Points, in no order, along strands that fork, close into loops and pass close to each other.
In the rows, 128 means zero.
Points whose rows are less than 172 apart are linked; no others are. Some points are linked to none.
Zukaz: [144 133 128  92 118 122 112 159 191 208 184  76 117 105 122 183 146 108
 110 116 188 111  97 128 153 202 149 114 112 122 116 130  56  57  95 118
 176 177 125 127 155  91 188  46]
rolo: [125 148 164 112 111 107 117  98 120 155 166 134  91  96 125  85 128 123
 103 123  93  42 124 143 158 127 170 124 151 149 120 137 120 130 138 169
 127 153 158 136 107 122  63 123]
takev: [148 140 175 130 145  52 119 128 152 113 147 119 116 117 139 160 125 116
  82 190  97  56 106 129 128 175 196 107  93 107 119 121  77 115 145 126
 127 123 138  80 136  81 106  98]
Tevet: [116 159 124 178 165 117 113 132  99 176 155 142 122 154 108 123 113 151
 132 110 162 165 110 149 184  82  98 197  99  81 111 176 136  68 140 140
  89 169  83 116 117 159 165 158]
rak: [146 119 113 116 140  85 105 126 142 176 163 104  99 116 155 190  85 105
 138 160  97 140 121 155 127 162 186 109 103 119 122 141  92  60 110 136
 146 181 112 139 138 111 108  88]
deku: [115 135 120  91 166 170 171 116 217 102 114 169 128 130 109  91 138 196
 139 121 159 103 134  64 108  98  76 166 153 120 100 183 141 182  97 108
  99 104 105 123  69 166  89 119]
zin: [ 95 115 127 108 174 159 185 143 202 150 118 144 121 102 127 121 129 138
 125 171 128 143 140 110 102  98 134 180 152  80 163 160 106 123 101 116
 137 109  87 115 104 132 102 107]
Zafu: [ 84  89 100 136  65 184 166 141  83  97 111  89 158 168  87 114 126 123
 130 114 127 198 165 167 120 101 131 117 134 144 202 140 122 133 144  81
 199 129 122 144 177 143 181 168]
figug: [ 82 110 124 121 121 133 141 116  98 132 147 105  81 134 110 121  71 121
 127 116 112 151 124 178 145 127 144 118 133 106 165 142  97 111 111 121
 184 155 129 155 175 133 135 108]
gavir: [ 92 148 172 132 159 140 142  53 155 158 121 152 126 163  83  79 105 133
 194 109 114 134 178 106 140  93 147 201 147 142 124 169 141 169 158 144
 113 121  74 148  73 148  98 161]
duvid: [122 116 104  66 151  99 132 122 163 108 140 144 143 127 137  88 138 145
 109 118  94  65 133 102 125 131 108 117 172 133 104 101 163 189 148  89
 109  88 129 136 109  70  89  97]
zaka: [180 152  84  69  75 138  72 195 115 166 143 131 176 104 158 163 177 107
 113 102 168 151 127 127 163 181 108  94 152 159 124  93 152 104 121  98
 126 136 130 131  97 142 115 105]
dib: [196 130 156 126 115  73  72 143 119 129 143 106 117 122 170 187 158 104
  66 147 118  70 105 126 139 188 149  76 118 132 110  93  98 125 162 128
 156 150 136  73 105  95 127 107]
Nadul: [126 156  93 135 175 132 108 127 133 193 157 146 168 137 105 128 123 144
 133 112 160 145 137 162 146  97  83 156 132  92  89 176 129  79  97 155
  70 147  95 115 126 124 167 160]
nav: [ 94 109 125 135 107 149 149 145  71  99  93 125  82 143 129 118  90 101
 110 135 106 143 115 144 141 101 145 125  88 118 177 106 117 119 133 120
 181 115 168 165 191  98 128 129]
Ruzad: [ 79 158 106 136  55 150 131 160  68 155  81 127 142 140 100 142  99  46
 128 118 138 167 161 131 150 127 149  63  82 204 169 110 156 122 174 163
 139 121 137 159  66 147 114 178]
Kan: [ 85 147  84 126 148 101 171 122 141 116 121 157  95 124 138 138  51 106
 143 162 112 157  98 113 148 106 153 103 101 100  98 142 125  84  74 184
 148 145 153 167 187 119 123 122]
vekef: [147  88 178 108 109 146 105 140 122 154 173  63 102  67 128 164 116 136
  98 140 153 148 136 173  87 188 143 121 152 109 166 114  57 100  95  85
 163 155  99  86 172 137 165  74]
zudo: [128 124 139 152 160 173 145 116 174 173 149 153 126 109 106  74 133 176
 144 134 155 176 135 129 117  81 116 210 174  89 123 171 111 111 102 154
 126 125 106 122  88 136  99 139]
Zuda: [115 158 139 139 118  96 102  43  97 120 121 140 122 163 104  76  94 110
 182  93  86 132 146 157 135  94 162 170 138 137 111 109 171 136 152 169
 116 144  99 195 156 120 112 140]
Nuri: [ 81 159 105 105 106 123 166 132 139  82  93 135 174 153  83 137 126 147
 142 144 138 153 121  98 112 109  84 130 136  98 104 138 104 134 120 107
  57  80 121 123 109 168 159 175]
zizu: [133 160 160 122  93 109  89  97  93 116 105 151  77 125 144  96 129  87
 120 110 100  75 151 138 147 118 146 101 118 211 128 124 167 151 168 167
 145 146 150 170  93 109  58 121]
pasit: [ 82 113 128 108 166  82 170 170 213 139 150 150  96 106 139 170  88 127
 122 203 130 103 102  70 113 171 174  85 118 126 118 133  80 104  97 139
 110 117 164 131 141  96 109  77]
dosur: [ 90  84 176  94 141 131 142 117 173 191 189  92 114 138  65 166  94 127
 128 142 115 138 164 133 116 179 161 129 147 113 169 180  67  84  89 131
 119 117  74 122 121 148 139 124]
vebo: [118 122 131 150 105 108 122 135  91 183  93 142 159 148 110 163 143 119
 147 122  80 118 152 156 176 133 146 155 127 139 143 138 167 102 172 144
  93 142 136 159 125 101 127 168]
Zuz: [110  85 131 102 136 149 145 166 155  67 127 122  94 102 125 109 111 115
  84 165 133 147 139 117  83  97 141 102 168 129 194 142 128 161 125  95
 175 108 129 169 170 142 129  84]
Zek: [189  97 180  95  94 115  87 147 174 170 185  54 118  87 110 160 148 125
  91 144 186 119 136 166 125 214 150  97 148 124 145 117  50  86  91  82
 174 173 114 100 184 109 204  48]
mazuv: [129 143  57 152 167 160 161 163 132  44  78 150 140 109 159 104 177 136
 129 146 135 139 128 120 104  81  55 123 132 130 131  86 167 133 129 136
 154 106 145 103 149  92 115 127]
kefid: [182 151 148 150 172  61  65  91 130 105 160 160 138 141 180  97 148 159
 129 113 104  81  97 104 125 133 143 126 141 139  93 107 165 167 171 106
  86 131 138 100 124 108  97 123]
varop: [ 88  95 173 166 130 153 169 130 118 177  64 100 173 153  88 143 125 126
 133 152 127 134 153 103 134 108 143 179 130 113 175 168 137 183 149 102
 113 131  75 108  71 167 167 163]
furu: [137 125 113 144 148 115 154 157 151 116  99 128 160 135  93 149 146 131
 134 151 140 162 172 115 104 125 150 132 149 114 121 142 145 180 126  87
 165 124 137 126 131 131 166 118]
Beber: [144 156 156 148 121 110  85 109  86 162 164 150 114 106 134 109 147 194
 170  65 146 117 133 162 141 134  99 149 170 165 131 132 128 158 166 136
  88 126 151 112  69 164 115 157]
tugam: [136 101 167 149 143 151 151  92 117 134 116 108 127 168 112  93 161 153
 140 123 125 176 131 143 137  79 110 183 152  88 147 173 164 117 126 138
 155 150  95 151 174 155 167 136]
mol: [133 105  88 130  78 189 150 130 129  60 110 112 146 139 130 144 138 132
 137 126 120 164 127 137  98 137  56  78 156 158 136 137  94 161 117 115
 131  64 168 150 155 165 166 169]
tevu: [ 91 145 133 143 125 110 123  25 121 120 137 162 121 168  92  16  69 139
 161 125  77 148 131 128 132  78 115 176 175 104 124 111 141 139 132 180
 111 102 121 176 195  85 105 140]
gukap: [ 87  73 144 111 126 138 131 141 102 114 153 119 110 123  99 128 106 122
 115 140 120 156 156 164  91 140 146 115 172 100 201 134  91 160 131  90
 182 131 111 148 188 124 149  93]
dete: [ 92 146 100 118 145 152 165 107 144 172 128 118 128 121 105  73 138 178
 170 135 142 183 135 114 162  62  95 199 171 133  98 160 129  85 108 160
  96 133 129 136  74 128 113 158]
Masib: [122 109 118 157 140 189 154 159 116 181  87 118 159 126 140 168 155 137
 142  95 176 170 143 122 113  97  96 167  86 126 147 171 121  83 113 145
 122 163  91  78  83 183 181 176]
vufo: [ 81 108 104  88 103 175 169 101 123 116 125  93 124 149  95  67 111 119
 179 100 112 138 160 143 152  90 113 133 170 175 138 106 125 134 153 132
 162 104 162 157 104 109 123 180]
gofir: [116 139 168  95 137  92 119 123 141 150 185 116 129 116  98  87 147 170
 100 140  92  74 100 154 110 121 135 137 141  68 139 122  66 129 128 119
  99 104 105 101 175 105 113 109]
Luraz: [128  77 139 140 143 140 108 183 126 189 133 123 137 144 132 168 175 125
  93  89 154 145 130 127 135 156 127 136 108 115 135 138 117 129 134  58
 173 157 130 107 161  94 195  69]
fas: [ 95 127 137 106 136 101 146 138 161 101 145 131 154 122  76 100 111 163
 130 171 107  89 124 140 101 138 106 130 160  81 118 138  80 149 107 112
  81  55 120 124 171 100 109 133]
kuge: [ 94 154  86 139 171 107 137 107 111 127 130 158 121  95 168  87  84 122
 135 103 123 106 112  88 158  98  86 121 124 144  83 110 152 103 119 148
  76 148 158 129 110  78  71  89]
ros: [163 131 119 106 121 173 152 131 198 156 162 115 115  70 136 134 111 157
 114 129 168 135  91 128 132 150  82 125 151 123 108 143  77  69  52 164
  99 149 173 104 136 126 124 103]
motar: [184 110 184 128 105  90 107 128 113 117 101 103 125 119 142 144 164 107
 124 120 129 120 141 118 101 155 176  99 148 161 137 103 146 184 144 131
 137 115 137 121 114 144 121 120]
fup: [140  86 111 171 156 169 168 117 159 135 101 118 156 158 116 113 182 161
 142 123 151 183 127 119 132  60  86 174 127 128 131 175 159 121 136  94
 143 128 149 136 141 158 168 159]
busi: [153 176 122 126 119 132  98 116 140 151 166 160 120  67 141 143 101 132
 124 115 155  73  95 101 111 185 107  72 127 169  95 118  79 142 108 141
 116 112 180 104 111 151  86 111]
Zev: [159 158 158 127 102 140 101 138 116 159 135 136 150 116 125 195 159 153
 140  84 151 113 125 103 105 190 105 122 135 151 107 167 132 184 126  98
 106 128  84 112  60 210 136 135]
Famo: [ 87  74 118 107  71 147 149 164  84 100  95 111 119 171 132 132 119 109
 108 137 132 188 143 153 134 121 152  73  92 154 185  97 141 142 154  86
 198 114 162 162 169 158 170 139]
tozip: [ 81 139 113 161 125 154 127 132 101 210 112 137 155 159 108 149 138 131
 148 126 154 182 155 130 158  95 145 201  59 106 140 158 146  81 135 140
 136 181 110 118  96 142 155 161]
Dif: [133  83 137 107 156 140 174 143 196  49 123 142 103 128 145 119 135 141
 115 155 107 101 116 119  75 117 167 103 138 131 153 139 151 205 129  98
 171 111 120 121 141 146 126  76]
guba: [175 117 120  95 109 167 134 140 106  65  93 106 141 115 129 140 129  97
 132 141 125 191 148 142  87  99 135  92 132 127 158 152 168 116 115 153
 122 122  95 136 119 192 126 155]
Zuk: [ 96 142  93 125 108  98 147 160  98 134  93 152 117 122 133 155  95  94
 149 149 112 138  97 149 150 121 171  86  78 147  99 106 140  88 114 183
 151 180 182 168 157 129 120 136]
puso: [192 130 108  92 143 132 101 180 190 112 141 125 149  59 170 182 156 130
 104 145 175 101  89 145 102 196 128  92 151 118 138  93  97  98  89 127
 172 167 119 120 177 133 180  51]
ravu: [174 123 162 107 130 167 126 156 188 126 122 108 136  79 120 184 160 139
  87 149 195 128 119 118  67 151 130 117 133 117 140 159  98 105  83 129
 111 129  93  92 115 162 162  94]
sakul: [ 91 114 165  97 127 132 146 154  75 122 110  93 101 132 110 177 111 123
 114 154 126 142 108 175 115  99 130 127  88  65 166 145  96  79  99 178
 113 167  74 130 166 167 176 130]
piz: [ 77 146 100 109  70 148 116 142  69 147 127 123 157 153  90 161  91  77
 138  73 113 153 167 161 175 139 140  87 121 182 165 157 123  90 143 139
 123 150 129 164  70 145 127 165]
rinun: [ 87 125 111  93  95 126 141 229 120 128  86 133 133 121 133 178 164 106
 120 153 142 103 125  96 120 165 137  89  94 145 163 116 111 177 134 110
 120 102 127 136  91 177 154 119]
riboz: [116 174  68 165 126 122 124 170  84 142  88 159 145 125 153 154 140 109
 132 141 137 164 115 120 158 109 137 100  18 123  93 118 171  87 133 168
 129 163 185 111 136  96 119 119]
dep: [ 87 131 137  95 139  98 156 119 157  82 105 139 138 151  95  78 121 135
 129 170  95  87 125  99 103 112 133 155 168  97 131 102 133 183 146  97
 111  49 100 124 139  87 101 128]
Nus: [189 114 162 146 155 174 137 168 103 133 142  97 110 108 153 147 200 142
 123  94 161 124  95 162 135 140  89 148  98 101 121 119 125  85 137 142
 147 180  80 105 106 175 149  93]
koz: [127 119 166 132 128 155 143 145  75 157 131  85  95 129 117 159 133 135
 120 121 144 108 111 159 160 128 121 144  97 103 151 173 100  85 115 156
 155 190  70 123 109 179 145 129]
ramo: [216 113 145 136 101  70  73 155 123 107 137 114 112  94 187 148 205 129
  70 120 138  91  95 131 127 167 138  78 151 117 122  76 103 160 152 133
 135 118 181  68 153  93 153 109]
nif: [ 85 147  86 154 160 140 187 142 131  69  71 173 108 112 150 124 125 117
 157 142 137 137  94  96 103  84 123 141 107 129 141  99 135 139 126 128
 141 116 161 111 126 127 122 121]
kog: [141  65 143 106 114 116 123 152 151 115 147 104 121 120 128 178 102 114
  92 116 144  85 133 138  73 215 129  53 149 142 156  98  69 184 111  70
 176 115 124 122 139 139 175 110]
sek: [149 109 160 153 141 156 133 138 111 175 102 113 155  97 120 186 170 162
 134  82 164 131 147 121 110 151 111 146 131 140 139 174 132 108 127 132
 107 162  87  85  53 213 160 147]
Nov: [107 140  95  84 103 137 140 138 140 162 146 151 136 130 143 125 120 126
 152  97 133 155 140  88 137 102 126 148 152 172 125 146 125  92 126  79
 116 132 150 159  86 120  95 117]
biz: [ 93 126 142 147 109 155 138 110  76  96  85 126 142 130 126  96 132 145
 167 123 102 159 133 168  97  99 125 172 137 100 148  70 136 147 154 132
  81 100  90 129 127 149 136 196]
Vut: [102 124 182 146 136 155 148  76 124 154  68 133 146 168 111 109 134 114
 156 125 124 155 172  84 124  81 149 212 123 151 156 163 177 168 159 121
 137 159  64 150  80 180 146 178]
zuba: [140 111 144 122 129 180 132  84 115  66 108 139 136 120 116  94 108 136
 147 117 118 157 164 164  69  89 109 155 139 119 140 143 146 126 119 168
  92 111  76 126 135 182 115 196]
rif: [142 148 118 107 118 125 123  62 118  79 177 120 129 137 136  53  98 126
 106 126 106 129 120 117 123 115 108 103 163 111 122 122 106 112 112 108
 127  98 159 133 181  93  75 118]
Lipa: [131 151  92 120 102 116 100 128  75 109  85 132 137 146 148 101 141 110
 149 131 110 180 169 127 132 102 133 118 109 135 111  45 167 160 168 101
 140 111 167 125 131  81 123 152]
zegub: [107 151 147 186 151 113 111  71 101 157 145 140  83 154 117  69 117 123
 160  87 108  99 140 134 156 115 115 164 132 161  88  81 141 130 186 129
 125 139 155 134  95  70 100 163]
gug: [118 128  93 133  67 162 163 111  96  33 102 139 146 110 130 100  91 112
 118 124 121 158 135 126  91 112  81  66 147 147 142  98 110 147 119 149
 112  42 151 158 171 155 120 164]
bolek: [151 124 118 134 116 136 116 141 107 123 105 170 170 128 137 196 148 121
 162  77 131 124 131 136  89 168 107  90 130 149 105 148 159 181 132 124
 136 134 105 137 101 202 169 135]
Fekop: [104 160 115  68 105 138 149 146 154  48 125 144 164 112  95 141 108 128
 101 162 156 121 119 101  75 129  82  66 149 126 118 140  92 137  83 123
 102  73 124 119 141 197 165 147]
mated: [143 146 130 192 110 120  82 115  59 123  89 123 127 159 152 109 183 118
 150 112 124 157 148 128 150  95 108 138  93 165 102  63 188 145 191 150
 132 134 181 118 110  99 130 176]
Pob: [142 104 181 128 154  77 145 125 116 113 136  83 139 167  87 117 126 113
 114 178  81 142 125 168 122 133 172 139 146  67 147 131 141 149 129 140
 168 158  82 152 217 109 159  88]
ler: [175 123 108 130 155  92  98 102 111  76 137 124 110 144 188 103 124 128
 127 151  97 150 100 131 133  96 173 132 103  95 113 101 173 108 120 131
 155 161 118 133 199  98 107  97]
nel: [155 170 130 100 141 118  74 139 153 101 159 154 146  62 152 135 107 118
  83 136 151  54  96 107 114 164 153  68 123 131 140 122 108 139 105 161
 105 125 138  80 140 132  89  68]
tefu: [199 144 116 142 151 130  87 108 139 153 200 101 122  54 169  77 119 199
 107 118 157 105  98 174 118 131 102 144 156  95 115 132  99 106  95 118
 122 161 109  82 153 111 109  89]
zom: [131  88 176 139 130 104 145 166 149 124 123 110 116 130 111 192 103 129
 109 161 133  76 123 127  91 187 142  79  95 118 137 116  71 188 119  96
 146  91 145 104 157 106 181 117]
sav: [119 173 114 101  79 157 123 131  84 147 164 111 108 127  95 139 112 114
 150  90 136 133 126 148 172 133 115 111 134 169 133 181 120  63 101 173
 111 168 147 151  73 171  89 163]
guk: [185 119 131  86  75  80  66 172 109 151 158 102 165 111 159 183 165 115
 128 112 131 112 105 134 123 197 132  74 150 142 117 117 127 111 126 100
 131 147 119 137 157 169 163  94]
labu: [144 159 137 117  89 131  83  88 108 167 184 155 122  89 124 138 116 143
 142  49 126  94 134 149 125 169 112 104 173 195 117 117  90 157 130 139
 116 119 164 111 102 157  95 157]
sosas: [149 108 122 155 104 123 116 150 108 191 111 120 160 141 124 184 165 113
 109 118 114 111 136 132 157 173 133 112 123 148 121 150 150 127 160 119
 111 132 153 122  89  97 132 136]
mog: [176 126 107 110 149 165 125 181 181 150 161 105 134 107 164 167 193 151
  96 110 183 115  74 133 127 158  89 164  99  92 121 119 109  52 131 106
 118 149  88 123 136 123 165  76]
fimud: [120 139  72 170 144 127 128 155 110  71  62 142 151 142 136  91 169 119
 140 143 123 153 168 133 110 105  96 159 135 127 117  65 185 194 165 101
 156  99 124 109 121  79 136 158]
fefe: [128 142 125 119 168  96 119 117 118  67 110 149  71 141 184  99 145  93
 113 146 101  98 123 114 153  96 151 158 109 107 123  78 156 122 157 123
 146 142 138 113 151  43  92  84]
Supud: [135 103 169 149 137 156 146  90 131 135 145 118 115 148 100 113 130 136
 138 111 131 119 145 122 123 123 107 154 148 137 143 166 125 145 126 123
  99  99 169 124 118 129 119 160]
lukon: [117  90 143  87 169  97 146 131 217 115 168 141  97 130 132 123  87 126
 114 166  87 104 122  93 103 148 203  98 142 127 132 116 117 166 123 102
 196 129 111 159 136 119 113  88]
kes: [196 131  99 121 119 147 112 138 196 151 163 121 131  45 172 126 114 162
 119 113 159 103  72 156 100 156 125 111 159 124 105 114 100  95  73 140
 126 154 131 104 162 114 145  60]
relo: [161 139 109 143 134 138 108  85 134 144 210 113 123  76 134  81 103 191
 126 108 126  74  98 180 132 132  83 108 154 131 109 116 101  93 108 174
  84 130 166 105 167 110 104 117]
tiz: [189 146 147 105 130 138  93 146 138 148 153 137 149 103 140  93 167 148
 106  75 151  82 103 124 141 133  86 122 164 148 109 145 142 156 123 117
 132 139 126 138 117 130 110  83]
Fike: [ 96 135 151 132 129 103 117  55 137 122 159 140 121 133 104  19 108 153
 114 117 113 112 151 126 129  80 123 158 183 111 135 112 129 157 148 140
 147  97 143 135 176  75  93 111]
boki: [ 87  96 162 154  96 174 155 124  96 158  79  79 133 145  81 142 116  88
 137 138 117 128 171 134 147 121 156 132 127 156 199 143 115 156 140 128
 136 125 116 139  81 154 160 186]
Ziber: [137 109 134 154 156 119 183  91 202 137 160 122 100 148 137 120 109 138
 148 164 111 140 120  90 142 133 137 136 112 120  90 136  92  87 107 141
 117 105 187 119 126  87  86 121]
nekav: [ 95 143  66 124 135 150 167 122 168 104  99 163 168 164 111 115 126 172
 130 106 166 127 149  70 147  90  62 146 139 121  88 164 160 165 114  95
  67  92 113 126  77 167 146 170]
vapu: [172 159 106 147 144 112 102 109 110 115 124 152 156 159 145 149 123 110
 163  89 123 147 159 125 105 146 123 113 113 155  73 124 170 166 145 121
 128 134 101 141  89 142 115 118]
sir: [221 100 118 144 132 108  59 169 127 158 134 141 148 101 182 136 207 160
  88  88 156  81 105 138 134 170 109 106 180 141 106 108 160 183 139 123
 123 130 131  90 133 110 152  75]
duki: [136 113 103 102  73 133 138 208 115 104 112 108 128 117 147 160 173 132
 107 193 160 175  91 136 133 143 137 100  90 124 160 118 109  92 112 101
 143 125 183 113 177 138 167 118]
nenin: [139 161 102 102 135 143 142 109 123 122 120 109 144 150 104 138 112 131
 112 121 152 146 111 132 135  82  70 107 129  81  73 164 126  68  86 196
  95 126 121 134 126 152 150 179]
vonim: [167 133 166 160 153 131  82  94 112 148 174 133  98 117 151  36 141 182
 133  93 148 122 114 142 137 112  88 174 148 176 116 131 183 149 170 132
  58 128 124 132  80 149  83 156]
mel: [ 64 104 109 119 125 173 204  92 159 142  73 114 137 187 109  69 118 117
 206 130 110 149 180 103 154  82 107 165 145 157 116 122 139 160 143 119
 155  98 135 175 110 101 143 161]
kulit: [149 140 131 148  97 130 102  96  75  41  96 128 153 141 134  96 111 109
 113 119 100 129 136 149  71 128 104  80 144 114 141  96 143 186 134 144
 147  90 113 133 181 131 143 144]
mesin: [ 99  97 143 125 129  94 157  60 174 125 138 151  91 168 130 138  90 109
 151 138  73 117 169  95 125 138 174 129 137 171 104 129 117 161 156  79
 138 100 158 153  94 107  85 147]
Lutuf: [124 115  75 115 145 152 171 166 150  65  75 164 142 132 170 162 154 124
 145 144 146 144 102  56 118 123 127 121  87 159 124 106 167 158 123  90
 110 100 151 101  92 153 116 139]
Zipi: [ 66 136 110 141  60 172 160 162  81 137  58 108 176 162 103 121 136  80
 133 146 128 151 154 117 153  94 162 110  93 163 179 110 147 167 169 146
 149 111 145 146  67 176 152 185]
tefi: [102 161 153 163 118  86  91  71 100 158 101 146  78 145 134 116 109  84
 126 104  73  79 173 163 146 147 159 145 130 169 119  93 141 153 183 145
 151 135 159 147 113  67 100 154]
Tavu: [157 103 114 110 105 159 126 139 113  75  95 125 138 145 166 132 174 118
 131 143 147 180 136 105  90 110 113 125 108 155 155 134 172 153 144  84
 141 110 118 131 116 172 107 140]
gemez: [ 76  93 146 118 145 168 192 132 181 177 140 103 130 139  96 149  84 113
 122 182 134 165 147 108 119 124 140 149 117  84 159 177  53  98  97 134
 139 102  81 134  83 156 141 146]
guto: [147 186 156 178 149 110  93  71 115 128 133 151 142 133 125 141  85 103
 132 103 109 115 135 124  98 147 145 134 114 152  94 152 171 128 147 152
  97 139 109 126 106 140  91 151]
dege: [131 154 169 141 116  52  94 144  76 126 112 102 113 122 123 148  89  78
 109 152  95 110 128 155 137 140 225 108 111 111 147 105 158 140 131 144
 170 180 109 133 157 131 123  96]
fevi: [ 99 150 102 128 102 198 145 108  95 134 110  98 133 143 102  69 126 123
 178 104 147 188 154 144 177  70 115 185 160 129 154 130 144  84 120 154
 133 121 133 134 100 124 125 185]
zak: [132 161 194 123 114  83 104 110 138 170 185 105 108 100 115 134 133 141
 103 140 107  59 104 143 149 154 162 134 116 115 113 139  87 103 135 121
  94 131 142 102 122 117  86 115]
dez: [ 98 102 168 174 150 127 167 146 147 135  90 115 125 135 106 172 121 122
 112 181 119  94 124 106 112 157 146 156  76 103 157 134  89 166 126 113
  93  96 125  92 117 109 144 150]
tezus: [120 156  67  89 100 148 119 168  94 141 127 146 151 101 132 133 152 133
 144 101 161 153 123 110 141 131  93 107 116 162 109  99 148 107 144 110
  97 119 152 137  78 149  98 130]
zulas: [159 162  98 128 146 127  79 190 174  86 122 166 148  72 169 179 164 102
 103 140 187  85  86 102 102 179 124  76 122 114 130 125 133 142  84 158
 123 129 120  88 154 133 152  61]
Kufip: [127  88 106  90 145  96 157 181 170  52 113 164 102 109 186 136 159 143
 107 159 126  93 107 105 102 131 149  89 131 143 153  93 127 180 127  99
 166 105 171 114 153  78 130 101]
bog: [125 116 174 126 146  71 133 150 104  77 124 112 140 162 108 139 164 146
 104 175  90 112 102 123 121 118 146 158 129  64 139 106 125 151 140 101
 105 112 111 135 195 122 176 118]
nisa: [107 146 107 156 177  81 128 153 130  96 116 158 124 170 156 143 155 105
 119 167 103 106 109  82 173 129 166 144  77 114 119 105 159 113 163 119
 118 121 160 127 120  55 100 125]
Zove: [134 102 164 146 143 126 133  94 122 105 117 135 112 160 117  68 138 139
 138 164  87 178 122 147 129  89 140 195 155  63 157 129 144 118 128 157
 200 142  80 150 209 109 127 111]
kam: [141 141  83 163 138 143 133 156  91 148 115 118 121 133 124 123 136 125
 124 131 136 162 116 152 175 117 106 125  47  70  97 126 165  90  98 170
 149 172 156 119 171  90 136 122]
Luf: [173 118 149 134  89 106  73 144  81 171 160 101 152 149 135 195 181 138
 108 109 128 129 107 150 165 181 126 109 124 156 114 155 152  90 142 136
  93 149 141 127 115 154 151 143]
garig: [141  86 102  94 102 110 121 195 140  90 171 102 108  80 147 172  95 123
  99 147 154 145 130 139  86 179 134  54 162 147 153  81  85 124  92  75
 155  99 151 132 178 116 160 114]
pemug: [110 132 122 122 177  71 127 160 132 124 116 139 136 176 116 131 138 103
 123 196 113 141 108 110 149 131 169 160  97  63 140 121 124 110 154 118
 128 121 107 108 151  79 153  92]
Nulef: [ 96 179 139 163 149  92 109  63 113 136 106 194 139 135 116  92  68 109
 120 121 101 104 138 102 147 102 125 136 130 157  94 148 146 107 131 179
  76 125 159 150 126  86  63 136]
Siraf: [148 112 150 161 163  78 141  94 195 123 160 137 106 117 146 127 108 137
 114 173  83 101 129 111 127 157 197 111 120 113  97 123 106 131 117 133
 130 103 187  94 150  43  88 112]
fudo: [100 161 151 117 153 135 166  89 163 104 110 157 141 135  77 100 102 143
 153 123 125  93 144  94 104  95 117 169 127 126  99 140 134 188 137 135
 118 110  92 122  63 168  85 146]
Tud: [159 114 112 106 113 121 104 135 109 110 154  91 138 100 141 128 105 112
  94 155 125 130 121 142 117 150 135  84 160 124 130  96  98 110 112 117
 118  92 156 109 167  90 113 129]
pif: [144 122 130  97 138 143 141 166 192 104 138 152 132 112 153 149 154 145
 108 108 142  39 104  96 118 157  94  93 146 136 120 122 143 171 133 114
 122 112 116 132  96 119 103  93]
Novi: [105 116 155 135 104  92 102  99  66 166 119 137 135 164  95 130 111 119
 155 107  83 145 146 163 168 115 175 175 136 106 150 127 146 111 150 163
 104 156  94 166 156 147 139 149]
rinu: [135 116 126  80 140 139 134 126 180 183 167 140 132 142 129 153  99 105
 118 108 136 146 141  82 144 162 148 124 157 151 110 188 117  90 102  83
 127 129 130 178  98 128 101  91]
nubuz: [110 104  80 170 105 191 159 125 109  86  89 128 156 140 113  97 163 132
 146 104 143 164 125 124 115  82  58 125 121 157 133 143 149 138 124 131
 158 108 179 141 166 145 180 181]
pepar: [126 121 131 127 133 113 103 108 126 179 183 102  87  71 138 145  83 128
 131 116 131 128 119 169 143 150 157 122 146  90 152 132  62  95  87 130
 162 178 112 114 154 124 122  90]
viza: [116 131 122 167 108 105 134 156  66 104  50 139 131 186 142 165 141  96
 135 134 101 144 136 116 137 149 152  86  19 144 140  65 152 151 180 135
 154 117 144 138 124 126 144 176]
mavo: [115 154  88 142 140 137 118 106  79 128 127 123 123 183 118  80 120 123
 136 117 141 173 103 142 185  73  98 151  81  72  89 133 193  79 100 171
 137 152  97 157 184 102 132 140]
nas: [ 93 120 107 108 160 123 165 130 175 132 145 148 110  79 121 132  41 127
 130 185 123 137 121 121 100 112 165  87 147 108 127 134  93 112  71 173
 119 122 137 146 177 119 108  96]
dut: [149 170 127 103 109 150 105  97  93 115 172 102 136 107 120 115 115 142
 154  88 147 130  96 157 151 103  73 103 145 133  95 166 121 100  89 198
  84 137 143 131 103 184 122 171]
ses: [159 132  98 157 195 153 125 142 156 123 142 154  98 118 161 119 153 143
 122 120 154 130 111 128 117 104  98 179 123 119 108 107 139 127 133 116
 117 127 104  89  96 104 104 108]
vil: [125 136 112 159 148 133 115  83  78 118 137 142  87 139 143  95  79 144
 136 123 128 165 122 138 172  68 103 177  87  90 114 151 149  65 100 159
 104 147 127 144 134 144 111 160]
gen: [118 150 115 199 133 133  84 120  75 170 133 118 109 154 139 101 158 126
 165  93 138 128 156 154 185 101 101 173  98 175 101 115 165 108 181 126
 137 178 137 113  66 105 102 170]
meduf: [134 128 127 174 149 112  77  57 119  87 149 161 106 130 159  53 135 176
 142  99 118 103 135 123 102 114  93 141 163 162  90 105 175 182 172 114
  77 107 164 110 128 124 103 139]
peko: [ 95 103 144  93 107 112 125 127 174 184 175 130 151 137  76 177  80 123
 110 114 105 122 166 134 132 183 165 111 178 136 141 172  86 126 112  89
 112 112 123 152 124 123 144 115]
gok: [ 84 102 136 109 118 133 167  71 176 134  81 116 100 173 112  94 112 107
 174 137  95 136 187  78 142  98 152 157 124 190 104 133 177 188 148 105
 130  88 139 171  81  91  98 144]
Femaz: [156 139 128 105 133 151 119 167 180 209 170  95 125 112 111 177 159 123
 109 110 177 115 103 139 173 181 112 152  86 111 104 138  94  13 107 126
 131 178  95 133 126 111 167  95]
Petes: [177 163 162 145 148 116 120 118 159 125 125 160 139 126 155 163 175 155
 133  89 141  75 121  84 122 164 107 142 119 176 105 167 172 171 144 106
  92 128 106 108  23 184 111 129]
Zomo: [110 125 119 166 122 136 166 151  72  87  57 137 142 167 125 143 124 101
 152 133  96 132 136 151 121 107 128 151  72 115 150  73 146 142 158 127
 130 114  92 135 129 146 150 188]
rog: [143 130 118 138 159  68  93 107 116 156 170 144 110 136 184 145 105 120
 133 135  96 137 122 126 147 124 171 145 106 118  84 117 132  82 126 117
 127 166 115 146 151 101  98  98]

A tip is a point with one link. Name the tips that can be reached along the links from each point below, in the order of the rows.
Siraf => Ziber, viza
Zek => Zafu, sakul, lukon, kulit, Kufip
mavo => pasit, kuge, Fekop, Petes
gok => mesin, dez
zulas => kefid, ros, relo

A piece is all that can be reached along the links. How many separate loops has the piece of each point below (a circle has one, a figure eight two, a Y none), and how many tips (points with one link)?
zak => loops 1, tips 2
fudo => loops 0, tips 4
mog => loops 0, tips 5
nel => loops 0, tips 3
peko => loops 0, tips 2

How many points has the smallest loop of links through each point below? Write none if it is on no loop.
pif => 11
vekef => none
fevi => none
guto => none
